Points on a hilly landscape, in no order, each with its height.
A ball rolls from a point to whichever of its 2 nearest points has the largest drop for the distance, and stops where none of them is lower. Distance is the straight distance between rows; heights are no part of it.
<496>: [ 80 135  96 142 139  62 116 111 131 179 182 116 169 129 139 139 115 125
 103 131  79 150 154  45 145]  (h 12.7)
<158>: [ 84 156  57 122 137  97  86  98 146 197 193 106 136 116 137 124 110  91
  83 123 101 154 146  86 117]  (h 24.5)
<822>: [118 140 163 162 158 113 149 145 161  96 152 166 137 152 165 148 107 123
 170 111 138 126 139 169 102]  (h 70.3)
<240>: [106 148 149 134 118 143 172 190  86 147  88 138 149 113  53  89 122 153
 167 156 166 114 132 134 147]  (h 73.1)
<741>: [138 144 110  61 138 155 138 184 117 122 115  95  86 110 112 133 138 142
 161 126 160 111 157 209 119]  (h 50.9)
<296>: [144 161 134 129  97 123 131 198 123 145 114 150 103 152 109 167 131 105
 168 121 175 161 107 120 108]  (h 55.6)
<580>: [ 77 112 114 157 134  34 130 100 124 168 174 124 155 120 137 168 154 135
 100 136 123 159 144  91 155]  (h 5.9)
<699>: [100 128  77 136 130 175 123 134  54 146 138 120 122  93 103 122 111 108
 109 106 172 112  92 176 156]  (h 38.4)
<794>: [148 143 109 117 106 149  88 125 159 134 108 105  70 152 120 135 127 136
 139  99 173 127 113 205 120]  (h 48.1)
<357>: [ 95  69 127 135 136  87 103  94 109 162 161 142 213 175 155 127 142 150
 122 128 109  89 113 106 140]  (h 67.9)
<266>: [111 216 159 143 152  88 154 139 164 119 103 114 114 165 130 132 138 113
 147 132 108 140 137 196 133]  (h 71.0)
<428>: [147 162 107 113 147 202 118 134 106  69 113 142 126  94 127 123 100 113
 138 117 143  23 155  97  77]  (h 69.8)
<129>: [122 122 142 144 160 159 161 184 144 104 143 139 190 152 125 114  85 139
 165 116 127  90 140 100 100]  (h 75.9)
<1059>: [120 116 112  80 111 113  64  65 130 150 168 119  93  94 173 131 127  97
  83 137 126  95 161  55 117]  (h 42.1)
<74>: [120  54 158 104 123  78 123 101 107 153 146 126 185 146 142 155 168 153
 122 125 132 121 112 122 138]  (h 68.3)
<145>: [106 129 130 158 154  89 158 182 115 161 127 144 183 140 114  83 119 146
 133 167  97 208  91 156 167]  (h 16.3)
<865>: [156 146 146 128 161 166 153 156  96  57 104 147 134 101 167 124 114 101
 168 139 137  63 150 115  92]  (h 72.1)
<361>: [136 138  89 107 153 187 122 104 115  70 153 133 134 115 119  96 112  94
  96 115 127  58 179 113  63]  (h 67.1)
<142>: [ 98  88 159 166 143 113 144 101 150 108 161 146 154 155 163 145 128 158
 146  92 152 102 118 188 126]  (h 69.3)
<683>: [105 125 119 155 139 181 127 137  33 124 124 164 159  66 107 134 118 121
 129  93 133  89  93 154 126]  (h 36.6)
<228>: [121 128 138 143 158 135 171 159 132 118 149 152 159  71 121  73 107 128
 143 156 152 122 117 108 130]  (h 12.0)
<388>: [195  76 126  96 108 162  92  60 162 115 114  94 100 127 134  95 133 138
 134 110 127  95 124 158 121]  (h 51.6)
<1040>: [120  93 134 102  84 136  82 128  77 149 126 124 125 146 143 163 133  84
 117  85 133 124 114  80 139]  (h 41.7)
<360>: [122  97 104 103 107 109  75  84 110 170 154 112 108 113 165 110 137 126
  88 131  98 151  90 105 193]  (h 31.9)
<224>: [135 134 111 121 126 122 135  77 198 130 169 123  98 106 127 121 117 101
 107 129 127 144 173 126  77]  (h 50.4)
<1144>: [135 131 170 137 155 130 185 170  68 112  63 129 151 155 152 103 106 114
 162 144  93 134 130 182 149]  (h 30.1)
<603>: [145 119 122 139 150 123 129  91 196 106 149 134 137 162 142 131 118 149
 123 118 141  81 157  91 105]  (h 61.6)
<437>: [140 135  86 126 109 110  86 104 124 190 126 117 123 134 112  97 139 114
 108 137  98 128  79 105 176]  (h 27.3)
<953>: [118  92 142 138  94 181 103 117 123  80 149 144  95  96 119 144 136  90
 120  97 183 106 159  59 104]  (h 59.8)
<441>: [134 158 137 138  98  93  76  83 162 136 108 122  87 151 133 170 154 109
 105 102 161 124 103 187 143]  (h 46.9)
<907>: [124 150 131 130 142 109 140 135 124 138 137 160 134  71 144  81 122 104
 141 175 122 140  93 109 163]  (h 19.0)
<504>: [146  95 177 142 126 160 133 123  56  73 109 191 145  45 112 149 145 156
 151 123 123 112 110  67 116]  (h 31.2)
<904>: [145  90 132 117 131 157 155 141 114 103 124 128 170 145 109 117 130 132
 144 108 153  82 139  91 100]  (h 74.5)
<1135>: [136 127 172  97 120 104 146 142 117 118 129 152 152 134 127 131 153 109
 150 141 114 147 126  61 114]  (h 29.8)
<12>: [102 154  82 128 146 100 129 196  74 172 133 108 117 147  78 117 136 159
  82 167 148 159 130 195 164]  (h 40.6)
<264>: [123  97 101 104 105 153 111  99 178 159 158 116 132 140  67  82 127 152
  92 109 118 159 107 124 125]  (h 48.4)
<328>: [145 128 150 159 128 155 159 148  33  96  60 146 124 107 157 137 117  95
 147 125  86 120 112 159 146]  (h 32.4)
<1065>: [145 127  94 110 107 117  84  91 140 193 125  93 136 141 121 135 116 115
  99 129  88 105 125  51 142]  (h 22.2)
<198>: [125 116 175 151 115 141 134 139  51  96  96 192 120  43 123 135 166 121
 154 156 155 134  90 111 137]  (h 26.2)
<570>: [137 105 129 127 143 132 121  91 107 114 156 148 147 100 181 110 138 108
 134 137 124  70 118  94 137]  (h 57.4)
<543>: [113 158 117 151 103 145 120  87 210 149 129  85 140 140 100 198 133 160
  98 102 100 162 124 115  91]  (h 34.0)
<689>: [102 107 147 124  91 148  99 102 127  87 172 141  86 157 133 147 124  83
 108  64 148 138 174  56 112]  (h 65.3)
<1112>: [180 108 126 121 125 122 148  86 145 119 101 102  93 134 133  81 131 139
 121 139 106 118 117 164 154]  (h 47.5)
<485>: [105 136 176 160 157  75 155 120 127 142 108 135 198 151 141  85 110 123
 117 164  94 196 127 123 185]  (h 19.4)
<1082>: [129 117 105  80 131 160 102 117 142  70 153 148 122 132 152 129 127  90
  95 119 131  84 187  64  58]  (h 63.8)
<183>: [147  92 149 115 100 163 137 155  50 125 105 156 152  83 117 169 152 132
 127 117 129 112  98  52 126]  (h 35.5)
<213>: [157 130 125 134  88 158 115 171 119 146 110 147  98 105 123 148 127 120
 165 128 175 138  80 102 139]  (h 56.9)
<669>: [140 145 121  90 107 161 105 117 181 114 144 137 121 148 141 161 115 101
 106 124 106 129 202  59  44]  (h 60.2)
<875>: [176 135 172  82 116 131 133 157 132 104 120 145 132 134 130 109 157  90
 162 131 121 117 106 137  93]  (h 25.9)
<14>: [145 128 122 130  97 110 105 112 114 140 113 130  98 162 146 152 129  82
 114  96 127 129 111 140 137]  (h 44.3)
<894>: [134 165 173 143 175 110 157 145 103 124  69 123 181 136 147  74 104 101
 153 177 111 104 138 165 166]  (h 28.2)
<3>: [180 175 140  86 119 127 111 147 152 122 111 133  85 118 145 108 146  93
 162 156  97 148  91 126 115]  (h 30.4)
<561>: [125 168 130 161 120 119 144  97 164 103 143 120  62 167 111 119 157 172
  90 141 128 161 113 204 162]  (h 43.5)
<902>: [133 149  93 147 156 113 138 187  89 143 161 107  85 187 109 138 139 185
  54 160 128 177 129 204 148]  (h 41.3)
<946>: [144 146 144  99 106 128 145 100 190 110 144 138  96 126 120 141 116 108
 118 117  84 174 191 101  67]  (h 56.2)
<384>: [113 126  99  97 131 103 107  56 174 134 176 139 109  93 147  90 129 119
  96 148 110 115 184  67 115]  (h 48.2)
<1036>: [119 119 126 155 118 139 138 171 107 174  95 161 148 111 132 113 113 164
 201 174 176 109  77 151 157]  (h 58.3)
<1104>: [ 80 133 108 165 139  51 132 103 146 160 162 107 160 144  95 148 170 169
  83 133 122 179 119 149 147]  (h 10.7)
<893>: [125 123 130 155 100 140 116  69 183 134 135  94 122 173 112 169 139 144
  97  66 116 150 118 114 131]  (h 38.6)
<564>: [144 158 113 138 180 114 153 103 185 134 113  78 128 118 157 119  91 150
 155 141 102 111 160 175 137]  (h 36.1)
<52>: [147  74  80  99 120 176 104 110 167 170 146  83 148 121 112  97 103 157
 109 113 103 132 135 128  94]  (h 53.0)
<525>: [114 120 144 124 122 111 146 143  71 128 129 177 133  84 135 109 156 100
 141 165 144 142  87 160 149]  (h 23.0)
<876>: [154 152 138 126 166 176 156 179 157  88 114 123 137 131 150 110  85 132
 192 113 120  89 143 138 102]  (h 74.3)
<734>: [ 92 138 173 123  95 110 118 117 141 108 160 171 105 170 129 159 151  80
 124  76 148 150 142  94 118]  (h 68.6)
<591>: [125 106 128 158 135 153 155 150  23 123  88 154 147  69 161 181 108 104
 140 120 114  85 111 124 127]  (h 34.6)
<949>: [186 113 133  97 115 125 140 130 122 102 105 115  62 141 145 128 160 138
  99 158  86 200 121 136 132]  (h 39.2)
<1090>: [162 108  98 119 149 154 140 119 179 134 137 106 147 117 123 110  91 158
 144 136 111 103 166 110  79]  (h 57.3)
<469>: [ 86  68 160 133 135  84 124  66 150 118 161 123 160 145 148 167 170 159
 106 107 148 128 119 171 128]  (h 68.7)
<265>: [113 120 143 135 116 137  91  76 203 101 158 140 174 202 146 155 139 161
 116  86 116  78 125  80  98]  (h 64.7)
<925>: [109 221 135 114 143 114 133 184 158 134 114 124 110 175  82 106 130 162
 168 151 124 142 128 196 140]  (h 71.7)
<365>: [112  70 135 164 151 124 136 100 122 122 141 184 185 122 176  91 116 145
 146 159 130  67 127  83 151]  (h 59.9)
<1046>: [149 107 128 152 127 164 159 167 120  84 124 134 102  77 141 147 105 117
 159 125 138 146 136  67 106]  (h 34.4)
<990>: [158 109 127 153 116 140 162 149 106  84 105 113  65  98 147 133 110 116
 153 129 131 160 133 135 140]  (h 42.8)
<514>: [144 171 146 157 172 112 156 157 153 125  71  91 131 122 151 103  76 123
 161 162 124 125 162 141 170]  (h 31.6)
<196>: [134 159 132 179 139 124 131 148 129 123 131 135  58 185 124 137 143 203
  84 172 115 176  96 195 168]  (h 42.2)
<24>: [112 133 113 125 146 113 148  98 182 134 173 126 146 125  93  89 122 137
 117 113 113 159 144 141 104]  (h 42.6)
<458>: [ 98 173 175 168 131  83 154 129 134 112 127 156 130 176 149 167 134  98
 147 109 124 148 123 177 130]  (h 70.2)
<436>: [123 120 129 152 100 127 128  65 158 124 134 123  87 175 119 119 143 145
  90  78 115 166 108 164 157]  (h 43.7)
<270>: [109 104 146  95  93 165  89 150  45 115 135 136 139 103 159 184 128 101
 121  83 120 127 117  24 134]  (h 38.8)
<1087>: [145 155  92  89 139 119 136 149 145 137 118  87 111 137 101 194 136 129
 114 111 141 167 163 167  74]  (h 53.4)
<107>: [156 148 116 137 117 130 131 151 137 103 107 122  50 132 155 132 113 137
 162 132 148 150 128 186 136]  (h 46.1)
<747>: [101 175 156 125 163 125 149 204 117 149  72 114 136  99  84  79 130 167
 177 188 151 101 156 164 187]  (h 72.6)
<2>: [146 152 124 133  89 146 119 179 141 156  93 155 102 130  98 109 127 151
 176 169 173 115  70 141 153]  (h 57.9)
<492>: [156  60 127  89 126 141 101  84 119 132 121 103 138 122 166 121 142 118
 120 110 137  68 119 131 132]  (h 54.7)
<340>: [135 108 114 111  76 200  75 123 125 120 103 105  80 105  90 149 116  84
 104  97 173 113 133  89 106]  (h 54.8)
<180>: [154 150 183 147 147 114 160 124 130 114  75 131 168 139 154  66 107  91
 133 157  98 151 118 110 189]  (h 24.3)
<1043>: [130 127  89 127 108 117  90  94 195 179 138  94 145 146 111 169 113 160
 104 124  89 143 134  61 109]  (h 28.5)
<760>: [155  78 153 133 124 121 159  99 111  93 112 124  88 146 135  94 153 142
 101 130  91 171 119 136 179]  (h 43.4)
<1140>: [180 151 130  81  97 136 114 116 162  95 104 121  76 127 154 112 152  95
 130 150  61 189 135 153  99]  (h 35.3)
<474>: [125 150  85 144 187  70 148  90 175 152 138  61 161 120 129 138 119 167
 125 152  94 116 171 166 115]  (h 39.1)
<315>: [123  92 110  87  98 132  67  80  95 152 143 113 100  53 172 141 145 101
  89 130 131 129 120  78 156]  (h 37.1)
<400>: [152 119 112  83 139 127 159 155 121 105 121  91  80 123  92 152 139 151
 122 114 162 156 178 193  86]  (h 52.0)
<962>: [140 190 133  98 150 109 131 178 158 150  98  96 142 124  83  82 132 148
 182 166 130  98 142 174 135]  (h 72.2)
<787>: [110  78 141 168 137 125 153 132 115 153 103 161 181 120 142 102  98 166
 179 163 139  94  95 124 154]  (h 58.9)
<746>: [ 94 121 138 177 145 113 124 105 186 127 166 150 204 185 132 148 126 181
 132  91 118 102 109 109 114]  (h 66.2)
<566>: [159 112 110 103  94 200  80 133  85 127  83  94  77  82  96 142 136 116
  85 118 165 135 113 140 122]  (h 51.8)
<809>: [ 73 143  60 130 137 117 118 180  57 165 140 112  99 109  97 123 129 129
 109 142 184 122 126 201 166]  (h 39.8)
<770>: [ 71 142 179 144 112  82 148 126 105 134 133 192 149 178 135 165 149  72
 130 108 149 137 142 120 124]  (h 69.7)
<179>: [128 186 131 114 129 105 156 197 147 121 115 115 106 157 110 194 135 123
 149 120 149 170 135 170  90]  (h 54.6)
<714>: [111 125 127 163 134  57 138 151 122 160 130 136 152 161 113 124 169 174
 102 173  89 195  83 162 169]  (h 14.1)
<1081>: [ 73  95 120 159 145  93  86  67 149 161 184 110 225 174 137 154 142 181
  98  89  96 100 109 106 134]  (h 67.3)
<118>: [ 91 144  70 138 158 116 130 104 143 157 194 124 149 114 103  87  99  93
  91 121 104 132 157 129 110]  (h 35.2)
<731>: [127 116 137 102 120 140 146 169  99 149 109 118 169 133  66 123 136 132
 136 120 177 104 114 121 111]  (h 73.6)
<1054>: [129 128 164 169 147 149 179 183 139  92 118 160 135  89 128 112 100 120
 165 143 167 157 154  85 128]  (h 22.5)
<945>: [153 131  89  81 101 204 106 169  91 115 103  87  65 101 108 144 125 146
 129 121 168 121 120 195 123]  (h 49.9)

Two balls start at each pair of points below. Name the first point that both come to, or write none.
<469> / <561> | <580>
<129> / <365> | none
<474> / <52> | <580>

Call two points neighbours if one is among the 2 nearest of the other. Go from one point of each pair to the other, from neighbour to neighbour, staying as low as possible. Name the highest point that can't be avoided.
<1065> / <458> | <822>
<580> / <1065> | <436>
<875> / <945> | <365>
